A landscape with many peaks, sampled at points; each row gives a point and its height.
From any point a climber takes the steepest step (rise divided by distance) to one of its 2 nearest points. It stops when none of these is higher. Distance is the straight distance between rows; heights are no part of it.
z389 (h 40.5): [ 3.91 -2.50 -0.46 -2.23  1.62 -4.19 -2.54  0.22 -1.41  0.23  0.76  1.35
 -4.08  1.93  0.43  0.11 -2.00 -0.78  1.37 -1.40 -1.59  2.67 -0.36 -2.41
 -1.08 -2.30]
z120 (h 54.5): [ 0.68  0.35  0.62  0.06  0.48  1.89 -1.52 -1.13  0.45  0.43  0.21  0.45
 -1.21  0.45 -0.44  1.59  1.01  1.12 -0.86  0.05  1.04  0.77  1.51 -0.62
 -0.98 -0.47]
z34 (h 21.4): [-0.39  0.57 -0.50 -0.80  0.30  4.40  1.15  0.39  0.61 -1.01  2.26 -3.31
 -1.32 -0.90 -1.75  0.15 -0.24 -0.62  1.20  1.87 -1.49 -2.24 -0.72 -0.64
 -3.34 -1.39]
z129 (h 55.1): [ 2.56 -0.37 -2.18  1.82  3.26  0.92 -2.50  1.32  0.56 -0.32 -0.86 -0.92
 -5.93 -0.73 -1.54 -0.08 -1.04  0.14 -0.78 -2.46  3.53 -0.38  0.26  1.45
 -3.53 -0.15]
z912 (h 33.1): [-0.76 -0.03  3.82 -1.19 -1.64 -2.58  3.73 -0.42 -1.40  0.17  0.41  2.45
  2.22  2.06  1.60  1.44  0.54 -3.14  0.01  2.39 -1.61  2.44 -1.54 -4.90
  1.84  0.82]
z925 (h 36.2): [-0.78 -1.93 -1.96 -3.64  0.26 -4.54 -0.47 -1.25 -1.81 -1.09 -0.90 -0.27
  1.30 -2.15  2.36 -0.43 -1.67  1.41  2.85  0.26 -3.33  1.15 -1.34 -0.81
 -1.07 -2.78]
z692 (h 12.8): [-1.84  1.19 -3.40  0.86 -1.22  1.33 -0.46 -0.45  0.75 -2.21 -1.71  0.13
  2.08 -6.11 -0.60 -2.61 -0.54  3.94  2.18 -0.92 -0.73 -3.22 -1.11  6.25
 -0.72  0.36]
z53 (h 30.1): [ 0.70 -2.45 -0.73 -2.18 -0.71 -0.43  2.70  0.89 -0.01  0.08 -2.68 -4.10
  0.42  1.96  0.33  1.30  0.45 -1.41  1.62  3.85  0.22 -0.71 -0.47 -1.63
  2.42  0.68]
z649 (h 14.8): [-2.11  2.21  3.22  2.18 -2.21  3.40  2.52  0.87 -0.43  1.02 -3.20  1.65
  5.32  0.97  1.25  1.96  1.50 -0.50 -0.70  3.01 -1.21  1.73 -0.11 -0.39
  1.59  3.85]
z137 (h 63.5): [ 2.42 -1.09 -1.92 -2.57  1.06  0.88 -3.92 -2.14  0.29 -0.47  0.92  1.06
 -0.74 -0.48  0.57  0.99 -1.39  3.61  1.88  0.24 -2.50  0.83  1.97  0.00
 -3.69 -3.49]
z125 (h 52.5): [ 0.09  0.32 -1.17 -2.25  0.66 -4.12  2.31  2.68 -1.71 -0.32  2.42 -1.66
 -3.10  0.37 -0.90 -1.98 -2.52 -2.72  1.66 -0.38 -1.63 -2.78 -2.20 -1.59
 -0.81 -2.38]
z993 (h 26.0): [-1.73  1.00  3.46  1.42  0.48  2.83  3.29  0.35  1.02  0.75 -3.13  1.00
  2.38 -0.02  0.19  2.18  1.95 -1.64 -1.96  2.65  3.25  1.99  0.75 -0.80
  0.68  4.22]
z166 (h 22.6): [-2.34  1.17  2.05  3.02 -0.45  1.97  3.41  0.49  0.32 -0.97 -3.24  1.76
  2.29 -2.55  1.01  2.09  1.44 -0.87 -2.07  0.73  1.86  1.77 -1.33 -0.02
 -0.18  3.87]
z282 (h 37.4): [ 2.99 -1.95 -1.85 -1.94  1.20 -2.05 -2.28  0.67  0.06  0.21  0.29 -0.69
 -3.57  0.91 -0.59  0.11 -1.70  0.44  1.67 -0.46 -1.02  0.02  0.70 -0.93
 -1.62 -2.43]
z884 (h 29.7): [-0.80  0.60  2.13 -2.78  1.21  0.44 -2.60 -3.46 -0.46  0.35  0.62  5.64
  3.51  2.66  0.34  1.00  0.34  0.75 -0.53  1.74 -1.46  4.28  3.53 -2.18
 -1.18  1.58]
z217 (h 56.2): [ 1.38 -1.43 -0.91 -2.57  0.79 -3.50  2.11  2.21 -1.54 -0.32  1.20 -3.27
 -4.46  2.51 -1.13 -0.65 -1.04 -3.19  0.87  0.72 -0.61 -2.34 -1.44 -2.74
  1.36 -0.92]
z241 (h 50.6): [-0.23 -0.73  0.98 -0.16  2.23 -1.09  0.78 -0.91  0.11 -0.81 -3.97  1.68
 -0.27 -1.27  1.32  2.24  0.84  0.72 -0.94  0.05  4.16  2.68  1.39 -0.70
 -1.32  2.60]
z986 (h 29.9): [-0.62 -0.21  1.38  1.49  0.10  2.64  0.96  0.36  1.76  0.88 -2.03 -0.69
  0.54  1.03 -0.62  1.72  1.91 -1.12 -1.86  1.17  2.91  1.16  1.74 -0.20
  1.66  2.43]
z12 (h 43.7): [ 2.57 -1.64 -0.23 -1.05 -0.01  0.03 -2.04  0.18 -0.08  1.34  1.32 -2.92
 -2.59  3.29 -1.58 -0.03  0.74 -1.14  0.06  0.93  0.07 -1.11  1.57 -0.84
  1.79 -1.14]
z972 (h 47.2): [-0.67  1.12  0.46  1.62 -1.16  4.82 -1.13 -0.85  1.39  0.66  2.04 -0.26
  1.11  0.04 -0.69  0.34  0.68  0.70 -0.99  0.29 -0.56 -0.67  1.15  0.65
 -0.54  0.03]
z617 (h 23.7): [ 0.79 -1.83 -2.95  1.04  1.04  1.09 -1.66  0.08  2.40 -1.25 -3.57 -1.48
 -1.06 -0.97  0.65  1.32  0.45  2.24 -0.56 -0.24  3.68 -0.90  1.60  3.24
  0.70  1.46]
z299 (h 7.6): [-1.62 -3.11 -1.20 -2.47  2.85 -2.28  0.62 -2.38 -0.57 -1.47 -5.33 -2.85
  2.61 -2.70  2.06  2.23 -0.70  1.84  2.08  1.45  0.50  2.09 -1.55  1.14
 -1.12 -0.48]
z369 (h 28.4): [-1.10  1.62 -1.23  1.34 -2.82  3.82  1.43  1.29  0.86 -0.01  2.18 -1.24
  1.64 -1.15 -0.95 -1.45 -0.69  0.51  0.35  0.86 -2.53 -3.66 -0.30  3.43
  0.90 -0.24]
z687 (h 38.5): [-1.55  1.31  2.17  4.55 -1.86 -0.11  1.70  1.04 -0.56  1.43 -0.02  1.61
  1.19  0.56  0.35 -1.10  1.67 -2.37 -3.59 -1.66  2.59  0.56 -1.10 -0.96
  4.07  3.14]
z197 (h 25.8): [-1.80  3.06 -1.03  1.26 -3.21  3.87  1.71  1.63  0.37 -0.46  0.12 -0.88
  2.96 -2.94 -0.66 -2.43 -0.57  1.05  2.75  1.62 -3.55 -3.94 -1.86  4.97
  0.16  0.94]
z637 (h 20.7): [ 0.08  0.69 -1.22  0.62  1.28  0.31  2.42  2.39 -0.22 -0.70  2.63 -2.17
 -3.94 -0.01 -2.40 -2.79 -0.63 -1.65 -0.14 -0.52  2.11 -3.87 -1.83  2.34
  0.01 -0.35]
z62 (h 48.9): [-1.47  2.80  2.29  3.72 -1.07  1.42  2.33  0.88  0.01 -0.22  2.82 -0.63
 -1.66 -1.19 -1.64 -0.35  0.65 -2.97 -2.67 -1.91  1.79 -0.92 -2.35 -1.22
 -1.23  1.15]
z397 (h 24.2): [ 0.11  0.41  1.72 -0.11 -2.51  1.08  1.88  0.94 -0.41  2.43  1.17 -2.88
  0.09  3.71 -1.19  0.22  1.51 -3.53 -0.34  2.11 -1.26 -0.53 -0.75 -2.98
  3.50  1.01]
z378 (h 46.8): [ 2.96 -1.84 -1.56 -3.10  0.45  2.58 -2.37 -0.23  1.28  1.39  0.85 -3.02
 -1.60  2.34 -2.08  0.68  0.73  0.94  1.47  2.54 -1.32 -1.94  2.43  0.31
  0.09 -2.00]
z327 (h 19.3): [-0.85  0.66 -1.70 -0.43 -0.09  1.89  1.69  1.91 -0.02 -1.51  2.25 -3.28
 -2.74 -1.19 -2.13 -1.34 -0.92 -1.23  1.35  0.78 -0.28 -3.72 -1.24  1.17
 -1.41 -1.02]
z167 (h 33.8): [-0.62  0.12  1.96  2.16 -0.48 -0.38  1.02 -0.27  0.22  1.05 -1.17  1.03
 -0.19  0.23  0.40  1.27  1.65 -1.73 -2.50 -0.62  3.67  1.55  0.25 -1.04
  2.07  2.50]
z560 (h 56.1): [-0.04  3.20  3.99  3.10  0.66  2.42  1.21 -0.18 -1.14  0.29  3.63 -0.14
 -1.74 -0.02 -1.88 -0.27  0.56 -2.60 -2.79 -2.27  1.05  1.50 -0.56 -3.70
 -2.28 -0.30]
z555 (h 16.1): [-1.40  1.53 -2.69  3.16 -2.93  4.23 -0.85  0.97  1.50 -0.02  0.42  0.47
  2.51 -1.92 -0.74 -2.03  1.07  2.49 -0.48 -0.89 -0.61 -2.63  0.44  6.52
  1.66  1.21]
z196 (h 41.4): [-1.21  2.57  1.47  0.74 -0.64  3.72 -0.70 -0.83  1.07  0.06  4.20  0.60
  0.95 -0.40 -0.94  0.34  0.46  1.24 -0.29 -1.22 -2.48 -0.14  0.13 -0.72
 -2.57 -1.59]
z640 (h 37.2): [-0.49  3.35  2.16  1.56 -1.42  4.21 -2.01 -1.36  0.19  1.57  6.71  0.88
  1.39  0.83 -1.60 -1.76 -0.42  0.47 -1.02 -2.63 -3.96  0.32  0.63 -2.07
 -1.64 -2.76]
z584 (h 31.3): [ 0.88 -0.84 -2.57 -0.54 -0.04 -2.49 -1.56 -0.05  0.07 -1.56 -1.54  0.35
 -0.64 -1.63  1.14 -0.29 -1.04  1.63  0.95 -1.50  0.20 -0.47  0.66  1.24
 -0.22 -0.80]
z794 (h 57.1): [-0.81  1.15  1.60  2.01 -0.76 -2.00 -0.02 -1.13 -0.58 -1.06  0.52  4.62
 -0.21 -3.90  1.58  1.02 -0.57  1.62 -1.24 -3.66  0.20  2.53 -0.16 -0.99
 -2.08 -0.03]
z957 (h 36.7): [ 2.51 -3.08 -3.27 -1.92  0.30 -2.32 -2.25 -0.51  2.70 -0.98 -3.51 -3.41
  0.99  2.59  2.16  1.52  1.67  1.74  1.48  1.90  1.38  0.49  2.37  2.10
  3.05  0.74]
z287 (h 44.2): [-0.20  1.18  1.46  0.45 -1.82 -4.59 -0.33  0.69 -1.30 -0.12  2.46  3.12
 -0.55  0.14  1.01 -0.75 -1.06 -1.63 -0.75 -2.15 -1.53  1.04 -1.57 -2.12
  0.88 -1.22]
z691 (h 21.2): [ 0.02 -1.19 -3.58  1.29 -0.62  2.80 -0.11  0.78  2.10 -0.68 -2.71 -2.49
  0.38 -0.22 -0.22  0.37  0.96  0.87 -0.39  1.85  2.90 -3.48  0.41  4.30
  2.35  1.67]
z618 (h 35.0): [ 0.56 -0.26  1.49 -1.61  0.86 -0.46 -2.06 -2.49  0.57  0.34 -0.66  4.11
  2.49  1.89  1.38  1.25  0.74  1.44 -1.19  0.19  1.15  4.50  3.83 -1.18
  0.11  1.59]
z726 (h 8.8): [-1.84 -2.09 -1.55 -0.99  2.11 -3.94  0.35 -0.83 -1.06 -1.70 -4.50 -0.72
  1.01 -3.87  2.13  1.00 -0.70  1.63  0.77 -1.08  1.13  0.81 -1.95  0.94
 -1.29  0.50]
z869 (h 43.5): [-2.59  2.45  2.78  4.28 -1.71  0.45  3.91  1.36 -0.83 -0.05  0.91  1.15
  0.73 -0.85 -0.62 -0.65  1.09 -3.37 -2.49 -1.76  1.31 -0.66 -3.25 -0.53
  1.29  1.97]
z834 (h 67.7): [-1.56  0.49  1.59  1.73  0.12 -1.35  0.38 -1.72 -0.05 -1.10 -2.03  4.65
  1.49 -3.39  1.89  1.93  1.03  2.26 -1.68 -1.61  1.86  2.99  0.32 -0.11
 -1.03  2.46]
z201 (h 34.3): [ 0.34 -2.27 -2.51 -1.89  1.40 -0.25 -0.85 -0.57  0.38 -0.79 -0.91 -1.79
 -1.39 -1.17  0.22  0.72 -1.29  1.33  2.01  0.53 -0.92 -0.37  1.19  0.39
 -1.45 -1.50]
z658 (h 26.2): [ 2.18  0.33  2.33  2.92  0.67 -2.58 -2.26  0.56 -1.48  2.74  3.21  1.35
 -2.90  2.75 -0.64 -2.11 -1.00 -2.62 -2.43 -3.63  0.63  1.62 -0.19 -2.92
  1.65 -1.44]
z801 (h 30.8): [ 0.28  2.27  2.79  1.03 -0.86 -1.15 -1.06  0.05 -1.06  0.73  4.90  2.38
 -1.70 -0.19 -0.38 -0.70 -1.12 -1.42 -1.67 -3.94 -2.04  0.95 -1.22 -2.68
 -2.70 -2.38]
z425 (h 6.2): [-1.12 -2.03 -0.70 -2.69  0.82 -1.75  1.97 -1.70 -0.12 -0.71 -4.35 -1.10
  3.36 -0.97  2.35  2.39  0.07  0.52  2.03  2.69 -0.02  1.37 -1.00 -0.72
  0.44  0.72]
z891 (h 55.2): [-0.28  1.16  1.01 -0.64 -0.31 -0.96  0.22 -0.72 -0.80 -0.90  2.18  2.03
 -0.14 -1.71  1.26  0.38 -1.09  0.21  1.00 -0.96 -2.27  0.78 -1.14 -2.49
 -2.84 -2.22]
z858 (h 52.4): [ 0.85 -0.75 -0.51 -1.22  1.03  0.16  2.18  2.15 -0.57  0.27  1.25 -4.33
 -4.01  1.25 -1.71  0.01 -0.26 -3.18  0.65  2.02  1.36 -2.47 -1.72 -1.41
  0.30 -0.42]
z288 (h 38.8): [-0.47  0.58 -0.25  1.00 -2.29 -0.25 -0.37  0.95  0.00  0.63  2.24  0.44
 -0.75  1.08 -0.93 -1.71 -0.08 -0.51 -1.16 -1.14 -1.38 -1.63 -0.16  0.47
  1.49 -0.77]
z694 (h 44.7): [ 1.29 -2.23 -0.02 -1.53  1.90 -1.54  0.32 -0.01  0.69 -0.47 -4.14 -1.39
 -0.96  1.43  0.96  2.37  0.58  0.31 -0.20  1.39  3.97  2.17  1.62 -0.76
  0.54  1.38]
z532 (h 27.5): [-0.36  0.14  3.84 -1.86  0.50 -1.41  3.66 -0.15 -1.52  0.76  0.43 -0.22
 -0.76  2.22 -0.14  2.14  0.55 -3.38  0.54  2.68  0.06  2.20 -1.35 -5.38
  0.79  0.66]
z567 (h 27.1): [ 0.21 -0.81  0.54 -0.64 -1.98 -0.55  3.70  2.19  0.03  0.33 -0.99 -3.93
  0.00  2.99 -0.78  0.39  1.28 -4.07  0.81  3.60 -0.17 -1.39 -1.49 -1.84
  4.22  1.79]
z524 (h 51.1): [ 3.30 -2.05 -2.50 -3.17  1.58  2.28 -3.69 -1.55  1.68  0.23 -1.76 -1.87
 -0.75  1.70 -0.39  1.46  0.40  2.88  2.03  2.16 -0.26  0.30  3.94  0.96
 -0.77 -1.68]
z565 (h 54.8): [ 0.38  0.71  2.27  2.30  1.27  0.02 -1.61 -0.83  0.00  0.51 -0.27  2.76
 -2.05 -0.22  0.88  0.80  0.65  0.37 -3.16 -2.92  2.94  2.85  1.61 -1.00
 -1.17  0.80]
z934 (h 19.7): [ 0.45 -1.53 -2.24  1.29 -1.18  0.34  0.40  1.87  1.78  0.35 -1.75 -2.39
  0.24  1.72 -0.22 -0.81  1.67 -0.44 -1.37  0.22  2.79 -2.58 -0.18  3.02
  3.86  2.00]
z885 (h 8.2): [-1.65  0.83  1.96 -1.99  0.56  0.71  2.10 -2.42 -0.98  0.03 -3.88  2.44
  6.47  0.81  2.03  2.23  0.70 -0.14  1.61  5.18 -1.74  2.91  0.24 -2.04
  0.10  2.33]
z766 (h 33.5): [-0.92  2.52 -1.05  3.39 -1.65  4.62 -0.76  1.37  0.74  0.84  4.22 -2.31
  0.34  0.84 -2.63 -4.02  0.61 -0.84 -1.79 -1.36  0.43 -3.48  0.19  3.56
  1.27 -0.37]
z935 (h 33.3): [-1.24 -2.62 -2.22 -4.13  2.18 -2.60 -1.30 -1.94 -1.31 -0.88 -2.10 -2.46
  1.30 -3.11  1.47  0.79 -2.06  2.39  3.01  0.81 -2.84  0.04 -1.44  1.34
 -2.87 -3.46]
z187 (h 56.8): [ 2.48 -2.38 -3.74 -2.72  0.99  1.20 -4.98 -1.17  1.34 -0.42 -1.23 -0.98
 -0.43 -0.17  0.13  0.66 -0.97  4.80  2.28  0.23 -1.89 -0.60  2.81  2.25
 -2.51 -3.24]
z452 (h 34.0): [ 0.33  2.83  3.61  0.01 -0.69  1.19 -1.03 -1.72 -1.32  0.97  6.42  1.47
 -0.32  1.75 -1.29 -1.22 -0.40 -0.84 -0.86 -2.02 -3.35  1.61 -0.08 -4.00
 -2.50 -3.51]
z795 (h 47.3): [ 1.73 -0.68  2.20  1.28  1.77 -0.97 -2.92 -1.44  0.64  1.13 -1.47  2.61
 -1.01  1.82  0.30  0.72  1.02  0.44 -3.64 -1.96  3.91  4.48  3.78 -0.63
  0.21  1.70]
z214 (h 11.4): [-2.36  0.56 -2.91  0.12  0.28 -1.05  1.68  0.95 -0.16 -2.04 -2.83 -0.71
  1.99 -5.31 -0.20 -3.28 -1.00  2.42  2.13 -0.89 -0.14 -3.08 -2.74  5.66
  0.97  0.42]
z448 (h 45.8): [ 1.62 -1.29 -3.48 -2.47  0.25 -0.22 -0.83  1.39  0.81  0.43  1.53 -2.81
 -1.59  1.42 -1.86 -1.79 -1.26 -0.08  1.68  1.12 -1.55 -4.02  0.83  2.39
  1.50 -2.11]
z704 (h 41.3): [ 2.06 -1.01  2.67 -0.78  1.87 -1.57 -3.71 -2.84 -0.86  1.85 -0.07  3.67
 -0.23  3.12  0.68 -0.36  0.88  0.44 -2.22 -1.54  1.89  5.29  4.68 -2.05
 -0.12  1.05]
z234 (h 28.1): [ 1.17  1.33  1.87  2.70 -0.13 -2.92 -3.11  0.33 -0.93  1.54  4.06  3.24
 -2.77  0.75 -0.27 -2.22 -1.15 -1.14 -1.60 -5.07 -0.81  1.05 -0.78 -1.80
 -0.30 -2.09]
z681 (h 40.2): [ 3.34 -2.97 -0.81 -2.57  1.88 -0.90 -1.52 -1.01  1.93  0.11 -3.80 -2.90
 -0.10  3.00  1.20  2.14  1.62  1.50  0.56  1.88  3.25  1.50  3.41  0.56
  2.24  1.77]
z506 (h 48.3): [ 0.74 -0.72 -0.83 -1.36  1.38 -6.58  0.80  2.16 -1.92 -0.45  2.27  1.52
 -3.44 -0.85  0.04 -2.06 -3.05 -1.65  1.99 -2.57 -1.62 -0.74 -2.50 -1.39
 -1.66 -2.47]
z400 (h 17.9): [-1.08  1.33 -0.90  3.82 -2.70  3.38 -0.72  0.44  1.32 -0.50 -1.45  1.45
  2.43 -2.49  0.50  0.09  1.59  2.16 -1.29 -1.31  0.73 -1.16  0.04  4.37
  1.59  2.86]
z162 (h 44.1): [ 2.28 -1.02 -0.63 -0.76  1.65 -6.14 -0.56  1.24 -1.89 -0.64  0.35  2.52
 -3.96  0.67  1.23 -0.55 -2.14 -1.16  0.75 -2.74  0.23  1.96 -1.82 -2.43
 -1.35 -1.74]
z132 (h 27.6): [-1.35 -0.75 -1.21 -3.22  2.26  3.00  0.25 -2.06 -0.37 -0.87  0.77 -3.05
  0.66 -3.28 -1.00  0.95 -1.32  2.16  3.33  3.14 -2.63 -1.62 -0.64 -0.53
 -4.76 -3.21]
z84 (h 65.2): [-0.42  2.38  3.61  3.12  0.60  1.59 -0.57 -1.25 -0.32  0.30  2.87  2.60
 -0.91 -0.54 -0.53 -0.66  0.65 -0.57 -3.60 -3.96  1.84  2.61  0.25 -2.21
 -2.15  0.00]
z920 (h 28.5): [ 1.75 -1.44 -3.19  0.11  2.42 -3.75 -1.96  1.47  0.23 -1.23 -1.81  0.64
 -2.79 -0.85  0.50 -0.50 -1.36  1.57  0.11 -3.11  2.03 -0.78 -0.44  2.48
 -0.94 -0.36]
z665 (h 10.1): [-1.82 -0.61 -2.63 -0.02  0.87 -2.35  1.53  0.64 -0.31 -1.83 -3.07 -1.23
  0.40 -3.68  0.53 -1.06 -0.44  1.17  1.19 -1.07  1.25 -2.00 -2.46  2.21
  0.19  0.95]
z7 (h 48.7): [ 1.28 -1.38 -2.65 -2.49  0.73  1.47  0.67  1.96  0.58  0.25  0.45 -5.35
 -3.69  1.67 -2.43 -0.93 -0.40 -1.52  1.68  2.94  0.22 -3.15  0.56  0.46
  0.74 -1.13]
z652 (h 19.8): [-1.23  2.31  3.43 -1.21 -0.81  4.47  0.46 -1.82  0.45  2.80  0.79  1.44
  5.01  3.46 -1.04  0.83  2.16 -0.21 -0.39  3.62 -2.53  2.10  1.12 -2.04
  1.63  2.15]
z412 (h 24.4): [-1.12  1.12 -0.40 -1.15 -0.03  5.41  1.58 -1.18  0.78 -1.14  1.17 -2.66
  1.12 -2.25 -1.50  0.87 -0.52  1.86  2.62  2.47 -2.92 -2.48 -0.73  0.00
 -5.30 -1.63]
z697 (h 39.1): [-1.03  0.17  2.25  0.44 -2.44 -3.52  2.20  0.45 -1.61  0.52  0.92  2.75
  1.12  1.11  1.75  0.95  0.38 -2.04 -0.61 -0.55 -0.87  1.40 -1.99 -3.02
  2.28  0.74]
z548 (h 22.3): [ 0.05  0.33  0.11  1.95  0.48 -1.51  1.62  2.25 -0.54  0.36  2.01 -0.34
 -3.30  0.90 -1.62 -2.40  0.09 -2.52 -1.82 -1.99  3.32 -2.87 -2.27  0.76
  0.96  0.60]
z647 (h 40.0): [ 0.87 -1.77 -1.21 -2.70  0.83 -6.25 -0.95 -0.07 -2.03 -1.04 -0.99  1.34
 -1.58 -0.45  2.47 -0.20 -2.73  0.54  2.43 -2.01 -1.70  1.85 -1.37 -1.62
 -1.54 -2.52]
z733 (h 43.3): [ 1.68 -0.74 -4.04 -2.61 -1.49 -0.94 -1.43  0.48  0.87 -0.73  1.69 -1.35
  0.49  0.39  0.17 -2.33 -1.58  1.28  2.54  0.29 -3.24 -3.75  1.51  3.48
  1.95 -2.55]
z124 (h 64.9): [ 1.31 -1.07 -0.07 -1.81 -0.04 -0.57 -2.17 -1.37 -0.03 -0.15  1.18  2.41
 -0.20  0.13  1.29  0.75 -0.89  2.18  1.10  0.10 -2.57  1.38  1.01 -1.67
 -1.58 -2.30]
z32 (h 20.0): [-2.11  0.97  0.74  4.07 -1.97  1.68  1.47  0.20  0.87 -1.03 -2.76  2.23
  2.43 -3.10  0.84  1.17  1.49  1.23 -1.62 -1.39  1.52  0.23 -1.21  2.12
  1.26  3.74]
z774 (h 24.5): [-1.97  2.58  2.95 -1.68  0.82  3.18 -0.77 -3.18  0.32  1.42  1.27  4.27
  4.53  2.71 -0.74  1.58  1.08  0.42  0.38  3.21 -2.75  3.39  2.05 -2.03
 -0.64  2.01]
z966 (h 26.1): [ 2.96 -1.96 -3.64  0.26  1.93 -1.71 -2.47  1.12  1.69 -0.88 -2.91 -1.09
 -2.33  1.32  0.23 -0.32  0.07  1.01  0.15 -1.82  2.91 -0.79  0.92  3.09
  1.00  0.12]
z248 (h 57.9): [-1.93 -0.16  2.52  0.24  1.96 -2.51  2.20 -1.63 -0.48 -1.23 -3.80  4.08
  1.77 -2.46  2.44  2.77  0.93  0.70 -1.58 -0.29  3.48  4.02  0.64 -1.50
 -1.43  3.00]
z831 (h 40.1): [-0.26 -0.02 -2.35 -1.40 -1.84 -1.06 -1.45  0.17 -0.22 -0.58  2.65  1.12
  0.82 -1.29  0.27 -1.73 -2.25  1.31  2.15 -0.40 -4.29 -1.89  0.24  2.31
  0.02 -2.86]
z946 (h 21.3): [-0.85  0.46  3.99  1.90 -2.39  2.03  1.35  0.73 -0.54  2.85  0.78 -1.48
  1.94  3.64 -0.65  0.04  2.02 -3.35 -1.62  1.82  0.48  0.69  0.05 -2.53
  4.71  2.00]
z673 (h 61.6): [ 0.91 -0.84 -0.99  1.50  1.61  0.74 -0.81  0.84  0.31 -0.64 -0.47 -0.69
 -3.13 -0.52 -0.54  0.53  0.12 -0.15 -1.00 -0.99  2.43 -0.04  0.08  0.38
 -1.22  0.35]
z882 (h 30.5): [-1.48 -1.55 -2.37 -4.11  2.06 -0.11 -1.02 -1.14 -1.03 -0.45  0.35 -2.83
 -0.29 -3.59  0.56 -0.76 -2.71  2.66  3.82  1.56 -3.68 -1.60 -0.57  1.14
 -4.68 -4.81]
z838 (h 18.1): [-1.99  1.26  3.58  2.72 -2.55  3.28  1.84  0.22  0.13  2.28 -0.32  0.43
  3.60  2.11  0.36  0.78  2.09 -1.07 -2.14  1.14 -0.82  1.26  0.32 -0.46
  3.01  2.31]
z888 (h 49.4): [-0.65  1.31  0.68  0.69 -0.78 -3.78 -0.11  0.02 -1.16 -1.39  2.21  4.18
 -1.25 -2.44  1.46 -0.47 -1.44  0.59 -0.20 -3.69 -1.83  0.93 -1.81 -1.65
 -1.85 -1.46]
z298 (h 5.6): [-2.19 -0.56  1.45 -1.93  1.36 -1.00  2.38 -1.79 -0.52 -0.14 -6.30  0.43
  6.07 -1.47  2.47  3.06  0.81  0.37  1.75  4.31  0.45  2.46 -0.66 -0.32
 -0.46  2.77]
z927 (h 11.6): [-1.68  0.64  3.37 -0.37 -1.17  0.71  3.09 -0.26 -0.72  1.03 -2.67  2.36
  4.91  1.36  1.26  1.81  1.23 -1.07 -0.07  3.97 -0.74  3.12  0.29 -2.12
  2.14  3.63]
z274 (h 36.0): [-0.80  1.97 -0.44  2.90 -1.38  2.22 -0.59  0.90  0.06  0.19  3.34  0.45
  0.33 -0.27 -1.40 -2.90  0.23 -0.07 -2.06 -2.59  0.26 -2.46 -0.39  1.76
  1.01 -0.67]
z31 (h 31.0): [-0.20  1.23 -2.01  2.15 -2.46  5.17  0.55  2.24  1.24  0.67  1.97 -2.91
  0.84  0.35 -2.62 -2.42  0.65 -0.27 -0.71  1.88  0.12 -4.41  0.04  4.93
  1.19  0.84]
z121 (h 41.5): [ 1.53 -0.46 -0.47  0.07 -0.56 -1.62 -1.19  1.13 -0.61  1.46  2.19 -1.40
 -2.87  3.27 -1.53 -2.62  0.13 -1.94 -1.29 -0.86  0.32 -2.05 -0.02 -0.71
  2.43 -1.62]
z752 (h 14.4): [-0.84  0.81 -3.37  1.62 -1.94  1.08 -1.21  0.22  1.25 -1.09  0.24  0.95
  1.14 -2.79 -0.45 -2.36  0.04  3.39  0.29 -2.12 -0.07 -3.68  0.01  6.22
  0.58  0.32]
z932 (h 33.4): [ 1.20 -2.50 -1.99 -1.98 -1.04 -1.18  0.03  0.38  1.03 -0.42 -2.90 -3.03
  1.87  2.31  1.53  1.52  0.99  0.65  2.23  2.61 -0.47 -0.56  1.54  0.51
  2.85 -0.21]
z787 (h 24.3): [ 1.04  1.51  1.60  2.55  0.87 -1.68 -0.51  0.73 -0.80  0.81  2.53  0.51
 -3.60  1.17 -1.17 -1.73 -0.45 -3.20 -2.49 -2.57  1.98 -0.39 -1.12 -1.95
  0.38 -0.85]

Call two points neighbours if one is among the 2 nearest of the other. Go from one point of each pair to the other, from neighbour to neighbour, staying as high as possible. Name the lowest point that can't be avoided.
z84 / z124 -> z838
z217 / z673 -> z920
z834 / z124 -> z888

Where does a climber stop that starts at each point below?
z197 -> z124
z946 -> z834
z425 -> z84
z637 -> z673
z555 -> z84
z652 -> z84
